Each row is a point on a tangle of strands that fork, close into loops and nearly touch. The rows are in no order.
Two points are linked if the straight distance between their rows is under 85.6. Some points are linked to none.
Kidog: [ 18  58 -15  29 -39  22  51   2 -12  40  26   2   7  31   7 -28  14  50
  -2 -15]
taso: [-27   2 -14 -20  32  13  24 -52   2 -29 -18 -33  19  -6   9  19   9  35
 -25 -34]
Guv: [-13  11 -50   6  -4  20   9 -24   5 -74  -3  -6  27 -71 -35   9  -2 -50
  35  -3]
maz: [-31  -2 -23  12 -30   4  40 -32   8 -24  -1  -4  44 -45   3  10  16 -33
  31  17]
saven: [ 42 -17  18  16 -28   7  -3  -5 -10  48 -20   4 -26  37  49 -16 -28  59
  -8  43]
Pof: [ -4 -41 -14  31  25  -9  -2 -29   2  78 -12 -19 -32  39  23  31  -7  28
 -28 -23]
pufu: [ 42  41   1  16 -10  33  25  62 -15 -34  37  36 -30 -18 -66 -24 -28 -53
  36 -48]
Voram: [ 15  25  -4   1 -17 -39  21  24  33 -65  16   9  59 -21  29 -19  30 -26
  27  34]
Zir: [-18  71 -11  -1  -7  -2 -42  -1 -15 -45  36 -12 -12  -7 -31 -21  36  38
 -12   0]
kadap: [  9  52   4 -17 -42  12 -29   2 -14   2   6  11  17   5  41 -23  15  56
  -6  59]
Mem: [ -6 -53   7 -23  46 -54  43 -10  41 -16 -16 -11  45  -4  11  10   5 -35
 -11  -9]
fanu: [  1  43   3 -37 -15 -49 -48   6  17 -56   5  36  17  -8  29 -13  39  28
 -13  47]
Vof: [  6 -39  18   6  34   2  12 -26   1  57 -18  -9 -37  46  19   8 -32  18
 -18 -50]
diral: [-17  14  -4  21 -44  42   0   1 -13 -26   8 -30  10 -33   3 -19  -6 -19
  35  15]
dufel: [ -8 -16  30   9  33  -3  46   2  16  59 -12  56 -60  34   5  27 -35  -3
 -10 -45]
Bala: [-42 -39 -20  33  13 -27  -6 -11  12  77 -10 -15  10  -3   9  59  20 -36
  -3  39]
bedu: [ -2 -24  -6 -13  38 -38  27 -30  26  21 -24  -7  23 -10  48  26  13  34
 -46  36]
lanuz: [ 26 -28  42 -37   2 -14 -22   6  -7  11 -46  -8  20  -6  43   1 -18  35
 -33  85]
kuf: [-33 -42   2  27   3 -15   3  -5  16  64  -5 -17   7 -23  31  40   1 -11
 -14  52]
gufu: [ 17 -36 -10  -3  46 -80  34  -6  37  37 -18  17  21 -16  46  22   8  38
 -46  55]
Dizo: [-39 -34  -3   7 -16  -3  30 -23  19   9 -11  -8  38 -33  15  22  13 -34
  18  25]
keb: [  8  29 -11  51 -53  22  59   2   0  58  19  12  -5  28   6 -28  -5  22
  21 -13]
Doti: [ 21  59  15   5 -18  20  31  50 -24 -13  24  11 -26  32 -35 -42   9   3
  20 -39]
Mokod: [-22 -57   2 -31  44   7  -9 -31  -8   1 -28 -45  -1 -13  13  23 -15  -7
 -22 -42]
difa: [  8   1   5  56 -28   4  54   1  13  73   8  30 -37  41  16  -7 -16  24
   8 -12]
Keza: [-49 -66  20 -10  11 -11  -8  -1   4  42 -15 -22  20 -40   7  42 -15 -70
   9  16]
Defe: [ 25 -13  41 -31 -24   7 -47   9 -24  -1 -41  -9  12   9  39  -8 -21  38
 -17  76]
mugi: [-12  67 -49  29  -9   2  -3 -18   5 -78  15  -2  19 -56 -42   8  19 -38
  25  -2]
tibiv: [ 43 -48   6  23 -10 -15 -18   5 -16  65 -32  -2 -31  26  45  11 -28  49
 -24  53]
Melol: [  6 -12  22 -47  41  10 -31 -23 -13 -40 -36 -39  -4  11  22   8  -2  46
 -37   0]
bati: [ 45  56 -34   6  16  34 -42  28  -4 -26  51  -7 -23  -7 -96  -8   4 -37
 -27 -62]
neges: [  6  -7 -37  48 -23   5  23 -24   9  72   8  -2 -15  19  36  16   8  60
 -17  18]
mut: [-23 -25   3  10 -11   9  18 -24   7  31 -12 -26  13 -21  28  16  -1  -8
  -1  23]
Fot: [ 17 -23  48 -57  32 -55 -27  25  13 -57 -35   6  27   1  25  -4   1  12
 -23  62]
dum: [ 29  47 -35  10   8  46 -16  28 -13 -34  36 -14 -14  -1 -78 -17  -1 -20
   5 -53]
razi: [ -1 -30 -23  54  21 -19 -10  -3   1  82  -6   1 -51  50  23  41 -13   8
  -1  -8]
viso: [ 39  -3 -10   8  -2  46  24  48 -10 -29  29  38 -26 -27 -56 -18 -46 -45
  41 -71]
veba: [-27 -53   3  10  29  -2 -48  10 -13  85 -14 -26  -3  11  14  51 -13 -68
   3  -3]
nareg: [-13  16  24 -43 -22 -20 -94   1  -8 -63  -7  12 -17   5  -7  -3  14  51
 -34  38]
zuro: [  5   4  25  -3 -13 -28  18  32  30 -56   0   6  45 -26  27 -20  12 -35
  25  58]
berum: [ -4  22 -17  20 -31  50   9   6 -20 -27  23 -20  -5 -15 -23 -28 -14 -20
  40 -21]
buk: [ -3  49   4  24 -22  26 -76  29  -7 -54  27 -14 -31 -22 -40 -29   6 -19
  12  18]
zosup: [-23 -21 -54  -1   0  39   6 -41  -9 -44   0  -7  26 -63 -49  17  -9 -35
  29 -35]
kozu: [-12  11  10   1 -24  16  -2  21   6 -50   6 -19  23 -48  19  -8   2 -30
  29  42]
zeg: [ 31 -34   9 -20  24 -47  25  35  48 -52   5 -16  61   4  -3 -30  13 -30
  19  13]
Fen: [-39   9 -35  31 -50  26  46 -43 -10  20   6  -5  36 -31 -10   8  14 -16
  32   2]
meni: [ -7  50   5 -18 -18 -12 -29  -3   2 -44  11  14  17 -10  36  -9  32  36
 -11  41]
nuzem: [ 28  45  40   3 -45  22 -10  30 -22  -3   6  25 -21  51  13 -48 -11  33
  18   6]
bakib: [ 16 -20  50 -45  27 -38  -4   9  11 -16 -45   4  31 -15  41  -1  -8  17
 -29  68]
Lepo: [  2  34  19  10 -44  22 -77  40 -20 -43  21  -5 -38   6 -20 -45   0  -3
  19  27]
Vir: [-19  87 -45  23   5  -7 -19 -18  -2 -66  33  -7   7 -41 -53   3  33 -12
   5 -13]
beve: [-23 -58 -13   1  17  14 -43 -10 -13  78  -2   0  -2  13   1  49 -23 -72
  29 -42]
Pelol: [ -2 -29  15   2  42  -7  23 -19   7  62 -18  33 -51  51   7  26 -33 -11
 -13 -77]
kotup: [-25  42 -37  34 -46  36  51 -36 -23  12   7 -18  32 -14 -17  -9  18  20
  25 -13]
ved: [-36 -58 -13 -21  28  11 -16 -40 -12  28 -10 -34  11 -18  -3  40 -13 -36
  -4 -42]
Fut: [ 35 -32  20 -14   5 -54  31  39  49 -10  12  -3  68  10  13 -46   5 -13
  12  40]
buki: [-16  91 -16   0 -23 -10 -16   0 -29 -23  46  -5   5   6 -16 -23  51  58
  -9  -4]
Gab: [-10  24 -11 -16  24  19 -25 -13   9 -75  -2 -23   3 -26  -7   2   7  -1
   2   2]
Sipom: [  2 -23  -5  63   7 -20  23   6  12  80   4  36 -64  48  22  26 -17  19
   5  -9]
lok: [ 54  54 -21  -2  20   2 -19  53 -10 -27  47  24 -51  11 -90 -14  26 -37
 -38 -67]
datav: [  6  23  10  36 -57  32  58  18 -12  32  21  14 -13  19  -3 -34 -16 -13
  39 -29]
pove: [ 33  -7  30 -58  30 -69 -28  26  31 -55 -14  24  40  16  26 -17  25  19
 -16  45]
tunan: [ 34  67   6   1  -2  13  31  70 -25 -34  29  41 -37   1 -55 -22  11 -37
  14 -39]
gefir: [-42 -32 -39  26 -18  18  -6 -40  -8  77   5  -2  17   2 -15  54  19 -55
  41   5]
zus: [-47 -55  13   0  62 -69   3  10  28  53 -20  -1  36 -17  -7  47  -7 -67
 -22  16]
goba: [-31  -3 -36 -16  22   5  34 -52   4 -36 -20 -24  29 -24  -7  30   9   0
   0 -41]
buz: [  8  50  -4  16 -23 -15 -58  14 -12 -16  45  -3 -70   6 -84 -46  27  16
 -57 -18]
vure: [ 17  12  41 -14 -28  29 -76  32 -20 -44  -9  -9 -32  21  -5 -36 -14   2
  14  28]
Lir: [-10 -56  24  16   7 -17 -18   9   1  68 -19 -23 -11 -11  34  22 -12  -6
 -29  57]
Mog: [  1 -41 -58 -13   1  50  -3 -33 -31 -14  20   0  12 -44 -72   7 -18 -25
  33 -67]
sazad: [ -4  -3  -7 -25  37  -8   1 -14  23 -79 -16 -14  25 -21  15   9  17  -7
  -3   3]
lusek: [-14  -7  -9  -9  34  17  18 -51   3  17 -21 -32   5  14  30  24   6  57
 -32 -22]
mevu: [ 20  23   3 -11 -32  -2  -6  -1   8  19  -5  13  27 -16  61  -6   5  41
  -9  87]
nep: [ -1 -40   2 -13   6  24  23   1  -5  16  10  22 -29  10 -15   0 -42 -29
  29 -87]
Ner: [ -8  51  -8  18 -17  11 -62   9  13 -74  26  -8 -17 -40 -26  -9  11 -25
   3  31]
mafi: [ 23  58  22   6 -25  14  10  36 -22  -6  21  24 -24  48 -10 -47  14  30
  11 -14]
gizu: [ 10   7  28 -44  16  12 -58  -3 -26 -39 -32 -19 -14  32   6 -10   2  52
 -21   6]
Satiz: [  3  60  -6   7 -14  -8 -47  25 -26 -29  46  -9 -41  16 -65 -44  37  31
 -29 -23]
sekuz: [  4   4   3  -4   3  36  16  -4  -7   3   1 -23 -16  24   4 -18  -7  21
  13 -51]
lanod: [-20 -54 -53  -9  -1  43   1 -34 -27  10  19  12   9 -18 -48  18 -15 -25
  37 -87]
lum: [  9  10  28 -41 -12   2 -87   4 -28 -44 -14  -3 -28  43 -21 -10   2  59
 -23   2]
nad: [ 39 -43   6 -10  44 -88  41  16  49  41 -10  17  49   9  24 -11  -9  13
 -34  45]
meti: [-29 -60  14 -20  50 -73  34  -9  37  20 -25  -7  43 -17   5  20   3 -56
 -16  -9]
dof: [-18  -2 -35   8 -17  -6  37 -25  15 -65  -8   2  41 -57 -16   3  17 -47
  40   1]
tugun: [-33 -35 -20  38 -22  14   1 -27  -1  74   2 -10  -4  12   4  32  -3 -31
  25 -15]
miduf: [-17 -50   1   3   7  17  -6 -15 -11  59   6  24 -23  21  -2  31 -32 -44
  35 -78]
Ruvur: [ 12  -9  -3  13 -13 -25  19  -2  30  41   3  10  20 -28  58  13   1  28
 -23  94]
Beru: [ -6  44  -9   4   5 -18 -46   4  20 -86  14   4  -1 -30  -6  -8  26 -12
  -1  26]
Lota: [ 20  11   0 -41   8 -74 -42  15  28 -77   8  31  20  10  17 -16  41  13
 -22  31]
vef: [  2  44 -20  10 -11  40  -7  10 -22 -39  25 -28 -10  -8 -41 -23  -2   0
  17 -28]
rete: [  3   5  -4  21 -41  45  34  17 -20  10  17   4 -11   1 -21 -32 -23 -27
  52 -43]
kup: [ 21  50  57  -7 -16  20  64  45  -6  -2 -11  59 -39  25  -4 -34 -11  14
  -3  -9]
vaf: [  0  -7   3 -20  30 -25  26 -30  18 -24 -28  -9  38 -10  49  14  14  30
 -34  28]
Tiban: [-15 -36   5  22 -19  21   9 -14   0  56  -2 -25 -15   7  20   3 -17 -14
  10  -9]
daso: [ 22  35  16 -22   9  11 -28  32 -17 -40   7  11 -48  57 -45 -29  16  28
 -19 -44]
gugi: [ 20  -4  49 -23 -31  23 -59  21 -26 -21 -37 -13 -10  18  23 -21 -15  24
  11  60]
nunav: [-56 -34 -28  13  15 -13 -11 -30   8  62 -12   2  34 -12 -12  71  18 -66
  13  15]
kesi: [  6 -28   9  -6  -3  37  29  25  -8  -1  27  40 -23 -13 -27 -11 -57 -41
  47 -83]
sibog: [-41 -46 -49 -16  13  22  -3 -60 -18  29  -4  -7  18 -13 -28  50   1 -23
  14 -68]
Gero: [ 37  11  30  14 -41  26  -5  12 -15  24  -9  10 -16  43  34 -36 -24  41
  12  23]
Rega: [ 47 -20   8 -20  22 -65  37  20  48   1   2  15  64   7  34 -28   1  12
  -6  45]
Tepog: [ 12  33  61 -32   8  20  71  37 -15   1 -18  59 -43  27 -10  -6  -9  17
 -24  -8]
bulek: [  2   3  59 -16  21  14  66  15   3  31 -20  62 -57  16   1   5 -40   9
 -19 -23]
Tir: [  3 -38  20 -38  48  23 -17 -28 -17 -10 -35 -45 -15  12  18   1 -23  30
 -22 -39]
ped: [  6  90 -16   8 -33  14  15   4 -32  10  35  -9  19  25  -8 -31  36  60
   3 -12]
Dabub: [ 11 -62  11  26  14 -24 -19   4 -17  78 -29 -16 -29  16  39  14 -19  25
 -40  50]
vig: [-24 -28 -31  13  23  -1  17 -47  11  56 -13 -22  -6   9  27  41   5  36
 -29 -15]
tevas: [ -9 -21   4 -19  35 -30  29 -19  28 -44 -25 -13  34 -20  28  17  15  -8
 -13   7]

A piece is two or more points that can be reached from each other along the links. Count, over all rows, the pieces, the separate loops (a circle has one, a figure eight two, a Y none), the forks (points with three links) and the tips (points with one).
pieces => 3
loops => 1
forks => 8
tips => 12

A fork is a point with three links, a tip a point with one. Leave the first point through the second and follow the links. Name the first fork or tip that comes.
Bala, nunav => mut
bakib, lanuz => tevas
viso, kesi => veba
gugi, Defe => Ruvur
kup, Tepog => Pof
